Points, in no order, along strands that fork, close into loops and pass close to each other.
Points whose rows are less than 105 apart are linked; no others are. Some points are linked to none.
riku: [ 12  24  -6 -10 -33  25 -15 -16 -23  -7  23  20  -8 -60  22  14   8 -23
  42   6  24 -42]
Vone: [-34  -2 -12  10  11 -44  15 -18  23  18   0 -19 -11   7  61  30  29 -32
 -16  15  -2  -9]
dif: [ -1   6  -7 -50   0   0   6 -25 -10 -39  26  -8 -18 -46  39 -50 -11  40
  12  22  41  10]
gebo: [ 15  -8  23 -18  23   3 -16   7  34  13  22 -14 -13  21  14  19  37  -3
 -22 -34  32 -24]
Relu: [ 11  15 -20  -6 -20  41  -2 -55   1 -21   4  40  15 -18  16  32   9 -15
  39  -6   7 -64]
dagi: [-18  20  -5 -18  12   6 -34  27 -14  23  11  22  -2  23   5  13 -45  19
  13 -18  25  50]
sidi: [  1  12  16 -36   9  21 -38 -32  13  -7   6  -9   0 -25 -20 -20   2  52
  24 -29  51 -24]
dofe: [ 23   4 -22 -17   6  18  12 -31  -1 -22  22 -19  31 -64  36 -40   2  30
  12  18  20 -18]
tik: [-20 -21 -23  39 -26 -42  -6  19  11  17 -19 -38 -69   4  13 -35  41 -15
  -1  10  -9  41]
Pezed: [ -4  17  11 -39  18  16  27 -13  -3  -2 -29 -37  39 -37   6  56   4 -15
   0 -24 -10 -45]
Somer: [ -1 -13  -2 -25  10 -18  -8 -50  40   4 -10  32  31  32 -29  62  21 -17
  32 -41  45 -32]
Felov: [ 43  24  16 -46  29  30  27 -38  19 -27   3  10 -11 -65 -18  41 -10 -10
  59  -2  43 -22]
ponub: [-33 -14 -17  29 -29 -53 -35  46  19 -37   6 -33 -14 -25 -33 -50 -28 -11
  10  45   4  71]
Lifan: [  2  -6  56  -1 -13  18  -5  53  20  -9  -6 -42 -30  11 -33   6  23   1
 -46 -30  -5 -10]
sif: [ 20 -33   5  34 -22 -19 -13  20   4  51  12  24  -8  36   0   3  59 -22
 -16 -24   5 -15]
pul: [  3 -22   2  24  22 -35  -8 -15 -16  74  15  43  33  56  28  11  47 -17
  11 -28   0 -16]
zoso: [ 21 -17  35  26 -34   7  54  43   0 -27 -17 -46 -24 -30 -47  -9 -15   1
 -20  31 -10  34]
nub: [ 16  13  49 -21   0  24  28 -28   4 -26 -14 -26  -5 -66 -39 -57  -2  44
  27  14  45  24]
naba: [ 41 -13   7  11  39  12  53 -35  46 -14  -1 -15  -9 -13  23  -9  -2  21
 -15  21  37  13]
pil: [-20  -5 -12  53 -54 -27 -15  29  -7   5 -39  -8 -29  25 -77 -24   4   3
 -25  11 -44   9]
San: [ 11   1  14  12  12 -31  -2 -41  33  21 -36   2 -14   5 -48  37  19  -2
  19 -30  48 -17]
rol: [  1   4 -25  36  -1  13  -6 -40   7  39 -22  67  24  47  -6  -7  12  14
 -10 -13 -12 -25]
Rivo: [ -6 -13  -6  39   9 -35 -41  47 -14  -3   5  -7  -6  18 -23 -47  -5 -13
 -45 -14 -63  13]
pafer: [-11   8  -9 -56  28  30  31 -41  16 -48  10  27 -56  28  55 -28 -20  60
  -7  34  10 -24]
muveb: [-33  -9 -12 -11 -20 -24   5 -22 -34  21  -9   7  71  11  28  39  -1 -15
  27 -17  -3   0]
vute: [ 14   8   5  23  -1  -3  -9  33  -3  12  35 -11  17 -19   8  -3  -5 -24
 -10   2  -1 -15]
bobem: [  1 -10  27 -15 -19   9 -27  30 -33  53  -8  13  14  32 -12  50  13 -12
   9 -56  -4  -1]
Defal: [-12   0 -18  17 -30 -16  12   3 -28  15 -31  -3  61  -8 -15  24 -12 -15
  -2  -4 -32 -12]
nidu: [ 27 -34  -8  69   1 -45 -27  66 -16 -20  22 -32 -28  35 -32 -57   0 -32
 -31  22 -72  12]
dag: [  7 -37  -9 -35 -10  -6 -27 -21  25 -10  23  29  57  22  -8  33  43  -3
  16 -37  38 -61]
tomu: [ 56  11  11  -4   0  34  25 -16  11 -18  24  13 -25 -55   7  20  -1 -16
  31  20  38 -18]
bunu: [-29  12   1  22   6 -19 -24  46   2  44   9  19  37  56 -28  33 -11 -44
  -8  -1 -29   0]
tosut: [-35  29   9 -42  26   4  18  15 -14   2 -32 -13 -18 -35  12  34 -24  -5
 -13   7 -22  35]
sova: [ 19 -39 -23  52 -36 -44  12  37 -21  20   5 -35 -34  -8  19  -5  18 -37
  14  16 -28  32]
dofi: [ 24   7   7  13  10  38  16 -49 -12  14 -20  35  19  11  -7  46  20 -20
  28 -23 -21 -55]
Raren: [ 36  10   1 -18  76  22  49 -74   2  34 -11   7 -10   7  31  15  -2  25
  32 -14   0   4]
karo: [-18   7 -24 -14   2 -11 -24  32   6 -45  28  19  -1  -9  15 -30 -57  -7
   9  44  15  65]
paf: [-10 -17 -12 -28  -9  41  -5 -27 -11 -20 -23  24   5  31 -10 -43 -26  75
 -19 -25   6  28]
sel: [ 22  13  31 -64  10  26  23 -24  21 -40  -9 -25  -3 -86 -21   6  -2  23
  21   4  49  -5]
pemo: [-26  40  14 -51  36  -2  11 -15 -38  25   0   1  -5 -44  29  16 -33  -6
  40  16   5  35]
Sugob: [-15  -8  10   7 -26 -25   4  20   5   9   6 -26   2   4   5  52  54 -63
 -13   8 -25 -66]
nenu: [ -3  16 -13  -9  24  11 -12  -9  -2  -6  16  -6  23 -21  30 -24  -8  11
 -21  -5  -4 -24]
Vug: [  5  23   1 -40  54   2  42 -53 -32  28   4  10  -1  -1  51  26 -26  11
  45  12  10  24]
Sote: [  1 -17 -10  54  13 -41 -31  22  -5 -35   3 -21  23 -18 -30 -79 -27  -3
 -36   8 -38  20]
Lifu: [ 48   0  -8  47  38  -4  57 -21 -11  47 -15  -3  41 -13   4   0  -7   2
  11   0 -28   2]
mam: [-28  27  29 -71   9  29   0   2  23 -24 -11   2 -27 -11 -10  27 -30  15
   1  11  55  16]
nane: [-35 -39   2  25 -54 -34 -23  56   0 -54 -21 -48  14   4 -54 -36 -21 -11
 -17  20 -24  40]
nus: [-32   5 -20 -54  22  10  19 -32  -9 -19  10  22 -23  51  87   2 -16  23
 -19   2 -11 -25]
nodu: [ 11   6 -24 -11  11  -2  -3  -3 -30   1  51  31 -36  -9  72 -38 -27  -8
  19  34  -1  41]
fupi: [-27   3 -15  13  18  -4 -42  73  10 -16  23 -26 -28   5  25 -10  -7 -50
 -18  21 -52  27]
vudiz: [ 33  -3 -19  58 -19   0  11 -25 -24  42 -19  35  46  16 -32 -13  25   0
  -5 -11 -36 -49]
dilu: [-24  -3 -10  21 -33 -17 -27  29  29 -36  27  -5   3  18 -17 -36 -28   5
  -2  36  24  63]
malek: [ -9  -5   7 -12  -7   0  29   6  36 -21 -19 -29  54  -8  -6  47   9  -6
 -24  -2  16 -33]
bis: [ -4  11   9  15 -11  27  -6  30  26  13   8  39  48  53 -18  36   3 -28
 -34   1  -9 -33]
kuvi: [-24 -26   5 -17  -6 -24 -11 -13 -17  48 -17  24  42  49  13  38  23   0
   4 -43  10   9]
kide: [-23   1 -21  17 -11 -24   0 -15  -6  15 -18  -1 -35 -17  20 -20   2   8
  -4  11   9  39]
Fola: [-17  15  14 -44 -16   5   1  26 -30  -7 -36  -4 -27 -48 -20   4 -27  12
   8   7  -7  57]
Guf: [-10 -11 -16 -37 -25  34  16 -51 -12 -22 -39  28 -25   2  14   1  -3  52
  -2  -4  12   2]
rom: [-16   1  -5 -22  14  21  -3 -72  68 -64   4  12 -10   8  -7 -18  25  36
   3   2  35 -59]
zinu: [-14 -46 -14  32 -60 -47 -17  36 -27  43   5   7   5  45 -36   3  63 -34
  -6  -9 -29 -37]
Nosu: [ 18 -14  -6  46 -32 -29  -8  15 -13 -25   4 -18  27 -38 -33 -64 -21  15
  -6   8   1  12]
pape: [ 16  30 -28  -6  45  32  20 -36 -17   5  22  42 -17  -8  51 -41 -30  26
  14  27 -17   8]
Vap: [-10   3  33  -9  -8 -13  -3  61  -6  25 -14 -51  -9  21 -42  32  23 -24
 -47 -25 -34 -34]
Bolep: [-22 -11  14  21 -28 -30  -2  -8  35   4 -44 -25 -10   9 -45   5  24  15
 -23  -6  22  -9]
Zudu: [ 23 -18  17  18  -3  14  63 -11  25 -25 -25 -26  -6 -34  -8  -8  -3  26
 -23  20  18  35]
Pezi: [ 16  -6  12 -15  20 -11 -29 -22  11  14  26  -4  15 -12   3   9  49  -4
   3 -45  25 -69]
pif: [  1  37  36  -1  27  43 -24 -16  36  -9  16 -14   4 -26 -33 -49   1  43
  -9  -8  24 -27]
satom: [ 18  28  17 -12  29  -9   6 -12 -17  15 -11 -24   6 -63 -32 -50 -26  46
  20   2  27  37]
zuk: [-13 -10 -14  23 -52 -24 -15  67 -29  -7 -25 -35  -2  16 -72  -3 -22 -24
 -17   3 -40  15]
Kore: [-13   1   8   1 -16  41   4  16  -4  -4 -25  21 -23  16  18  29   7 -12
 -27  -8 -31  -1]
led: [-36   8  -1  26 -12 -34 -10  48   3  46  -4 -12   3  48  -7  51   0 -43
  35  12 -13  35]
vivi: [ 58   0  -2  57  21   0  39   8 -26  42  -6   1  44   3 -19 -26  -1 -11
 -16  -6 -54 -33]
Nuv: [-32  23  11 -72   1  25  -3  11 -13 -21 -16  25 -34 -11 -19  -8 -46  49
  11  19  27  57]
tuti: [ 39   3  -2 -12  80  12  38 -60  42   5  15 -14  -9   0  36   6  16  23
   3   1  24 -23]
Ratik: [-20   0 -18   9   1 -18 -15  34  -9  22  21  16  -1  48  20  31 -42 -31
  29  15   5  72]
volo: [ 29 -10  14  14 -21  39  -8  28  27  -9  10  13  52  27 -50  16  12   5
 -28 -20  11 -47]
Sige: [ -9  10  -8  48  -4 -19  -3  19 -52   8  32  13  36  14  49  12 -12 -59
  19  14 -61  17]
ranab: [-17 -13 -25  14  -1 -43  23 -51  -3  32  -7   7  -5  19  56  16  18 -14
  18   6  13  21]
Tebot: [  8 -40 -14  57 -56 -32 -15  49 -20 -10  -2 -36 -60  28 -46 -56  34 -16
 -22  15 -57  17]
zit: [  1  17 -19  23  11  -5 -25   6 -67  11  46  27  -7 -19  68 -20 -25 -38
  36   3 -43  22]
taboz: [ 24 -10  40 -13   4  16  -1  31  16 -11  14 -37 -36  -9   0  23  19   7
 -18 -22  37  11]
kabiz: [  6  39 -36  10  51  34  10 -76  -5  25   5  28   5 -15  34 -32  -1  26
  32  16 -22 -39]
Vilum: [-29   7  -7 -75 -12  21  11 -10   6 -58  20   8 -37 -12  53 -11 -17  24
  -2  44  30   1]
nafaz: [ 12 -21 -22  50 -18 -29   9  35 -47  -6   5 -10  -6 -13  31  -8  -4 -55
  -4  21 -73  11]
Fof: [-45  23   9 -30  -9   3  -1   9  43 -32  -6 -24   9 -25  -9  38 -16 -10
 -14  25  41  -7]
sapiz: [ 21  28 -25  19  44  39  -5 -70  26  30  -6  48   1  29 -10 -11   5  30
  15   1  -1 -41]
pef: [ 22 -15   2 -38  24  39  24 -77  52 -57 -16  16 -30  15  -3  22  18  38
  -2 -20  26 -39]
Rupa: [ 12  14  41  -9  -7 -13  -4  51 -44  44  -3 -26   8  12 -53  49   2 -27
  -5 -40 -14 -34]
git: [ 14 -30 -13  19  10 -24 -39  50 -49 -18   7   8 -10 -21  12 -24 -35 -21
   7  -1 -38  67]
dagem: [ 23  -3  10 -11   7  13  14  47   7 -15  39 -18   9  -6  36  21 -17 -11
 -16   5  10  32]
komik: [  5   7  21  25   1  -9  17 -13 -11  35  -5   9  13  14  -3  61  36 -48
  22 -10 -15 -44]
mes: [-15 -14   4  25  -7 -29   6  30  37  10   4 -33 -22  11   9  13  52 -41
 -34  21 -15 -29]
vusem: [-16  28  -9 -44  16   8 -26 -32  -6  22   5  26 -15  19  -5  -3 -28  50
  29 -18  56  11]
zub: [-27  17 -13 -23  39   6  -6 -29 -17  19  13  20  -2  29  68  -1   9   0
 -17 -16 -22 -22]
dev: [-19 -19  -4   2 -48  18 -32   1  15 -37   6  21   8  23  -4 -41 -11  38
 -23   2  21  28]
Dever: [ 16   7   8 -18  39   0 -23  41 -23 -39  13  17 -17 -31   2 -37 -51  -8
  -2  23 -16  84]
lofu: [-41  -9   0 -43 -31  13 -48  68  16  -2  11 -22   0  33   6  36  14 -16
 -15 -21   1   9]
Tesin: [ 30 -14  -3  46 -51   7  22  37 -26   3 -13 -12 -45 -13 -19   2   3 -21
   1  16 -19  31]
kob: [-17   1 -14  21 -31  -4  11 -25   5   6 -61   2  20  -3 -35  10  -3  19
 -24  -7  -7  -6]
tute: [-10 -21  -2 -57 -13  38   7 -55  17 -45 -19  30 -38  45  25  23   9  45
   0 -28  22 -30]
bikal: [ 13   5  20  18  -3  31 -29  14  23  -4  25  -3  52  13 -46 -50  -1  31
 -24 -21  11 -31]
zizar: [ 33  21  -7  38  18   2  14  -8  12   9   8 -11  41 -43 -36 -50 -22  29
  13  16   7   0]

A fork is a point with three links, a tip a point with one. Leave the first point through the second and follow the links. Name the first fork or tip that comes.
nub / satom => dilu
Tesin / zoso => Pezed
Felov / tomu => sova
gebo / Pezi => kuvi
muveb / Defal => taboz

How many points has the smallest loop of links through each point below? Write 0 if it is on no loop.
gebo => 15
led => 10
dif => 7
naba => 0

Name the points in between on the shortest way along the links from the first point to the second, in order.
pil / dofi => Tebot, nidu, Rivo, Sote, Nosu, zizar, satom, nub, sel, Felov, tomu, riku, Relu
naba / Sote => Zudu, zoso, Tesin, sova, tik, kide, ranab, Vone, mes, Sugob, komik, dofi, Relu, riku, tomu, Felov, sel, nub, satom, zizar, Nosu
git / rom => Dever, karo, dilu, dev, paf, Guf, tute, pef
bobem / zub => Rupa, Vap, Lifan, taboz, dagem, vute, nenu
Raren / rol => tuti, naba, Zudu, zoso, Tesin, sova, nafaz, Sige, zit, nodu, pape, kabiz, sapiz
